Each row is a point on a landscape with many valleys, with its height.
From any point a ball takes the steepest step (drop divided by distance) to one of its 2 nearest points. It stops when none of these is lower. Distance is the straight distance between rows; heights are no part of it.
<241> (h 624): [ 51   5 -40 -18  17  23  24   6  -7 -41 -25 -11  -2   6 -35 -10 -14  24
   1 -23 -23  -3  -6]
<129> (h 457): [ 19  24 -11  -8 -20 -15 -16 -54  16   0  -8   3   3 -28   7   1  50 -17
   9 -40  29  15  64]
<349> (h 244): [-31 -19  24  23   6  -7 -26 -33   8  42 -13 -49  10  53   4  -2 -42   6
   7  29  -8 -21 -22]
<672> (h 675): [ -5  57  52 -14  38  -5 -49  46 -26 -32  14   4   2  12  51 -18 -28  28
  28 -18 -50  43 -38]
<809> (h 612): [ 14  -1 -18  -9   9   5  29   4  28 -34 -18 -24  -9  16 -28  22 -43  -6
 -15 -46  -3 -32 -12]
<981> (h 521): [ 39  44  31  10  62 -11 -17  -6  30  42  35  24  21  -6  -1 -16  13   2
  26 -30 -26  37   8]
<105> (h 514): [  2  33 -31   5  41  14  -1 -26 -46  29  22  30   1  45  32  -8 -22  -9
   1   4   8  21  37]
<796> (h 425): [  7 -33  20  -5 -42  -8  19 -23 -24 -16  11 -25 -49 -12 -45  46 -20 -35
  42  19 -47 -49   5]
<619> (h 485): [ -7  11  20 -33  -5 -32  27  15  14  15  -1  12  41  19   6 -21 -33  -5
  12 -25   8  -6 -55]
<558> (h 564): [ 17  10  53  22   7  32   4  -8  28 -12  20 -14  -3   3  11   4 -26   3
 -13 -10  53  14 -57]
<743> (h 173): [ 12 -44 -40 -53   3 -10  -7  13  -7 -12  24  37 -32 -16 -15  47 -19  -6
 -29  12   8 -17  14]
<697> (h 209): [ 12  13  -1  15 -10  19  16   6 -48  -9 -16 -60  15  46   0 -15  -3  36
  11  20  14  41   4]
<615> (h 556): [ 16   8 -26  10   2  -1 -30 -55  53   3 -27  29 -33 -26  34 -23  47  17
 -54  11  28  29  29]
<1005> (h 448): [ 15 -31  19  -2  -5  28 -19 -65   8 -17   8 -12  25 -20 -32  12  34  16
   4  28 -26  14 -15]
<637> (h 547): [  3  -7  -1 -55  -9   7   8 -15 -28 -36   7 -17  45  30 -51   1  -3 -43
 -17  -2  18   4  32]
<544> (h 446): [-34  -5 -37  25  16   2   5  55 -34   1 -14 -26 -19  30 -10  21  10 -12
 -33  12  24 -21 -97]
<604> (h 486): [-26  -5 -52 -14  -8  -3   7   1 -20  44  35  10  -3   5 -19  -4 -26 -30
   9 -27 -23 -38 -62]
<502> (h 426): [ 17 -22  16   7   3  22 -21 -74 -22 -13   5  68 -41 -39 -11 -12  16 -17
  27   8   2 -17  25]
<463> (h 402): [ -2 -56  -7  -5 -18  34 -25 -25 -27   1  24  35 -24 -52 -21  -4  11 -20
  19  41 -44 -42  25]
<815> (h 394): [-28 -25 -57 -12   3  -7 -16  24  13 -12 -27 -35 -12 -27 -14  54  20 -32
 -52   6  -9 -53 -45]
<978> (h 524): [-11  24 -20   8  23 -24  11 -66 -34  23  13  33  23  42   9 -15  20 -10
  -2  -6  -2  52  54]
<570> (h 477): [ 36 -18   8  20   0  -1  -8 -21  33  14  29   1 -30 -31  -4  14  22  19
  27 -62  25   0  47]
<473> (h 535): [ -5  -6  -2 -34   5  11  14 -56 -35  12  17  -2  32  23 -39 -16  -5 -16
   7  -6  -6  17  65]
<998> (h 375): [-18  21  -6 -18  10   3  12  39  17  31   2 -33  28   6  18   2 -14 -12
 -21  51  40  -2  20]
<693> (h 635): [ 22  -2 -33  -7   8   7  20   4 -23  -8 -40  -3 -29 -22   5 -20 -34  49
  22  10  -8 -11   2]
<176> (h 495): [ 51  11  17  39  30  24 -12  -3  13  12  32 -24 -53   2  -9  13 -21   6
  26 -44   7 -10  -3]
<685> (h 563): [ 21  27  50   9 -18  -4 -32 -24   3  16 -28  19 -19  19  -1 -45   9  33
 -18  38  28  45   3]
<545> (h 414): [  3  61 -20  35  27  13   6  -2  23  -5 -35  26  13 -13  48   5  23  12
  18  11  16  -1  55]
<297> (h 465): [ -7 -38 -12   7   2  38   1 -60 -15 -39  24  27  25 -45  13  18  52   2
  -6  26 -29  17   3]
<733> (h 592): [-58 -17 -30  -2  51 -27  29  48 -23  14 -29 -69  22  -4 -61  22  13 -50
 -27 -10   2 -24  -7]
<842> (h 243): [  2 -31  13   0 -33   1  31  -3  -8 -25 -18 -35  15  29 -14  -3   6  29
   5  27  -3  10  24]
<108> (h 437): [  1  67  29  53  29  -5 -23  20  -2   7  -3  45 -31  13  32 -26  12  27
  -9   0 -15  81  25]
<770> (h 487): [-34 -26 -40 -20 -46  26 -17 -37 -26 -12  15  32   7 -34  -8   7  23  14
 -33  19 -25  26  35]
<132> (h 658): [  3   5   4  39  14   2  21  65   8  10  12 -33 -15  16  29 -43 -32  13
  23 -36 -43 -12 -71]
<286> (h 436): [ -5  59 -12  22  13 -29  -9 -28 -10  -3 -34  30   7 -16  40  -7  49  -1
  10 -19  64  39  41]
<201> (h 160): [ 26  15 -35  17  -8   8  -8  22  16  16  16  42  -7  21   9   0  18  38
  -8  -5 -20  21   2]
<151> (h 345): [-15  24   1 -29 -65  18   8 -15  21 -26 -17  27  10 -52  -2  15   5   4
   2 -10  27  -2   8]
<887> (h 549): [ 43  39  10 -13  26 -45   8  74  18  15   7  12   5  30  36 -26 -12   9
  12 -24 -32  14  -5]
<953> (h 204): [ 32  26 -26   5  -5   9  23 -32  28  22  -4  21  -7  11  -5 -37   7  26
  -2 -25 -53  30  36]
<401> (h 537): [ 21  14   5  -6 -14 -55 -20 -24  -5  -9 -37  74   4  32   2   1  26  42
   6 -25  10  36  20]
<994> (h 278): [-31  13  37  26  -1 -39  11  10  25  45 -12 -75 -25  38  -5   5 -42 -25
  -3   6 -20 -27 -43]
<868> (h 660): [ -3 -70 -14  17  18 -12  36  25   4  -5   8   1  -1   5  19   0 -15   2
  30  -2 -27 -55   4]
<347> (h 374): [ -4 -31   4  -1 -88  27 -30   6 -19   5  20   7 -39 -44 -10  -1  16 -28
  21   8 -19 -42  30]
<394> (h 466): [-18   9 -22 -12 -11 -18  -6  42  -9  17 -16  -7   7  21 -10  -4 -19   4
  -9 -26  12 -14 -84]
<895> (h 562): [-19 -13 -12 -29 -34  16  22  32 -29 -65 -13 -37  47  15 -51  18  16 -71
 -22  -2 -10 -28   2]
<611> (h 320): [-10 -25 -31  -7 -15  40  12 -20  -5 -40 -13 -27  -3 -20  42  -8   0 -10
 -23  13  47 -16  48]
<476> (h 421): [-11  92  52  28   9  -6 -60  36   9  18  11  -7 -22  29  52 -20   2  13
  -7   7   0  65  45]
<335> (h 598): [-20   8  19   4  12 -23  18   2  18 -17 -18 -46 -15  40  -5  44 -62 -24
  -3 -55  38 -39 -22]
<279> (h 438): [ 25  23 -14  43  30  16  44  42   8 -20  -6  22   0 -24  67  -9  23  35
  26  18  -5  11   9]
<239> (h 584): [-16 -36  16  -5  22 -53  -5  26  -4  16 -17 -25 -31  42 -51  20 -30 -31
 -21 -42  26 -42 -29]
<80> (h 232): [-39 -13  25 -15 -25 -38  35 -49  45  23  18  42  32 -21  41   3  18  -7
   3   4 -15  15  35]
<301> (h 336): [-41 -26  -3 -38 -30  -6  23   7  -2  13  11   0  13 -35  21   8 -19 -17
 -12  63  12 -15  20]
<13> (h 508): [-10 -45 -35  -8 -33  -5 -34 -39 -28  -5 -24  46 -16   7   5 -20  10  48
   0  12 -10  -4  23]
<746> (h 53): [ 23  40   1   4  30  -8 -24  -4 -12   8  31   5  24  13  53  40  28   8
  -4  35  22  45 -28]
<523> (h 577): [-44 -33  -9  -1  21   7  -4  45 -18 -35 -32 -47  39  -5 -66  18  29 -68
 -30  -1  16 -55 -18]
<210> (h 284): [ -1 -55  -3 -23 -30   2  20 -18 -20 -44 -18 -25  -9 -24  18 -25  21  27
 -18  17  33  30  54]
<204> (h 166): [ -7  18 -21  21 -11  -5  -1  35 -35  14 -29 -92 -30  37 -26  21 -15   9
  -3  31   8   2 -17]
<575> (h 523): [ 25 -18 -16   6  -1 -19 -36 -38 -33  -7 -40  12  -1  30  34 -25  27  50
   9 -14  19  19  -1]
<447> (h 673): [ -8 -74   2 -18 -25 -16  32  50   0 -22  24  33  10 -34   1   6  12  -7
  21   0 -17 -39  14]
<333> (h 356): [-28 -34 -49 -15 -18  29  -1  -9   2 -39 -14 -40   6 -30  23  18 -16 -28
 -25   9   5 -52  -7]
<88> (h 386): [ -1  59 -13  12 -35  18  17 -19  30 -19 -45  61 -16 -35  18   1  26  12
   0   7   6   8  34]
<104> (h 570): [-16 -23  15 -28  36 -20  -3  23   7  23  -2   1   0  10 -82   4 -22 -32
 -25   6  -5 -31 -34]
<651> (h 288): [-15 -30  -2 -29 -64  27 -12  12  25 -47   0  12  -8 -91   0  23  -5 -13
 -21   1 -25 -17 -12]
<756> (h 400): [-27  -2 -15   5  26  27 -20   1  -6  18  -1 -20  62  -6   8 -15   3   7
   3  35  37   4 -12]
<152> (h 443): [ 10 -24  13  -1  16 -10   0 -29 -15   2  11  71   8 -43   8 -37  50 -20
  29   0   5 -18  24]
<999> (h 553): [ 31 -23  18 -28  62 -12  29  37  13  -1  10   1   0  -6 -39 -18 -23 -11
  -8  16  11  -4   8]
<199> (h 403): [ 36 -23  31   5 -49   8  -4   9   1   0  10 -21 -46  -7 -48  17  20 -19
  28  17   1 -37  16]
<580> (h 286): [-43 -12  22 -40  -7 -13  38 -49  21  11  29  -4  13 -26  -3  27 -42  -9
  -8  13  -6  18  31]
<643> (h 532): [ 35  24  57  10  37 -16   1 -34  47  22  35  24  14 -13  13  13  36  -7
   2 -19  27  45  13]
<711> (h 538): [ 10 -14   0  34  -8 -30  -4 -52  10 -18 -32  29 -21  -8  48 -43  58  31
 -19  -3  28  50  -7]
<206> (h 667): [-10  46  22  21  32  22 -14  32 -13  -9  27 -17  -4  29  36 -27 -58  16
  14 -44 -34  32 -44]
<17> (h 578): [ -6 -15  36  25 -24  41 -10   7  17  -2   5   2 -13  17   2 -17 -10  27
 -36  42  51  16 -16]
<608> (h 228): [  0 -62 -19 -43 -30 -17 -28   2 -24 -31  35  -9  -3 -14 -12  45   5 -53
 -26  -8 -19 -19  25]
<538> (h 648): [  1 -25 -18  27  28  14  36  13 -22  13  -4 -29  -6   5  13 -33 -34  37
  30   8 -50 -12 -30]
<435> (h 551): [ 38  47  44  10 -17 -25  -9 -23  -7   6 -23  22  20  30   4 -11  42  15
  17  23   1  50   1]
<458> (h 423): [-14  12 -46  27  23  -6  10  36 -15  -2 -24 -65 -37   4  -3  58   5 -25
 -11  12   9 -47 -46]
<306> (h 536): [ 30  22  32 -14  76 -33   2  73  18  25  27 -22  12  14   1 -10 -28 -20
  10 -22 -15   2 -15]
<828> (h 531): [-22  -3  16   2 -29  27  25  38  34  -9 -23 -18  27  -9 -70 -33  -4 -20
   3 -39  -1 -39 -41]
<233> (h 683): [ 22  24  53  12  30 -23 -11  33  14 -15  14  21   7  28  29  18 -18  52
   7  13 -56  54 -53]
<650> (h 509): [ 26  16  24  35  39   5  -4  10  36  32  31 -11  13  -4 -39  21  -6   3
  47 -46 -32 -12  -6]
<591> (h 108): [ 27  12 -19 -21  17 -12  -8  12  -2   6  34  37  -2  -4  -4  47  13  10
  -6  20  14  14 -10]
<850> (h 510): [-61 -18  16 -25 -39 -11  44  21  18 -17 -22 -10  52   2 -34 -14 -27 -26
  -6 -18 -16 -32 -53]
<508> (h 422): [-33 -35 -14  10  -9  70 -18   1  -9   8  20  -3  43 -26 -36 -32  29  12
  -7  15   9  -5   5]
<47> (h 647): [ 25  33  -1  10  44  21 -33 -13 -32  13 -19   5 -43 -21  20 -18 -41  55
  32  13 -16  16  -2]
<882> (h 207): [-12  -2 -25  12 -12 -14 -32  14 -20  23 -33 -42 -16  54  -1  13 -41  18
   6  21  12 -30   6]
<273> (h 338): [-41 -19  -7 -23 -75  34 -24  11  -7 -19  13  24  -7 -34 -31  13 -23 -45
 -24   6 -11 -43 -10]
<823> (h 548): [ 25  23  39 -18  -8  12  13 -35  56   3  42 -14   6 -25  11  25   7 -19
 -17 -26  55  24 -13]
<940> (h 245): [  7 -11  21  -1   2 -28  17 -32  53  15 -12  28  19   8  12 -23   3  33
   4 -17 -38   0  32]
<249> (h 502): [  2  29 -35  -4  19  16   5  -8 -31  32  38  10   5  52   3  11 -38 -22
   4  -2 -22 -12 -35]
<29> (h 401): [ 15  65   9  11  -5   5 -21  27  12  46  15 -25  -1  35  31  -9 -17  -8
  -6   2  23  22  12]
<154> (h 461): [  1  -9   5  16 -37 -21  -4  13 -13  18  -4  53   2 -24  31 -23  69   9
  38  16  26   0   6]

Where does a ball stop that starts at each point below?
<47> | <306>
<473> | <204>
<538> | <306>
<850> | <204>
<333> | <204>
<643> | <651>
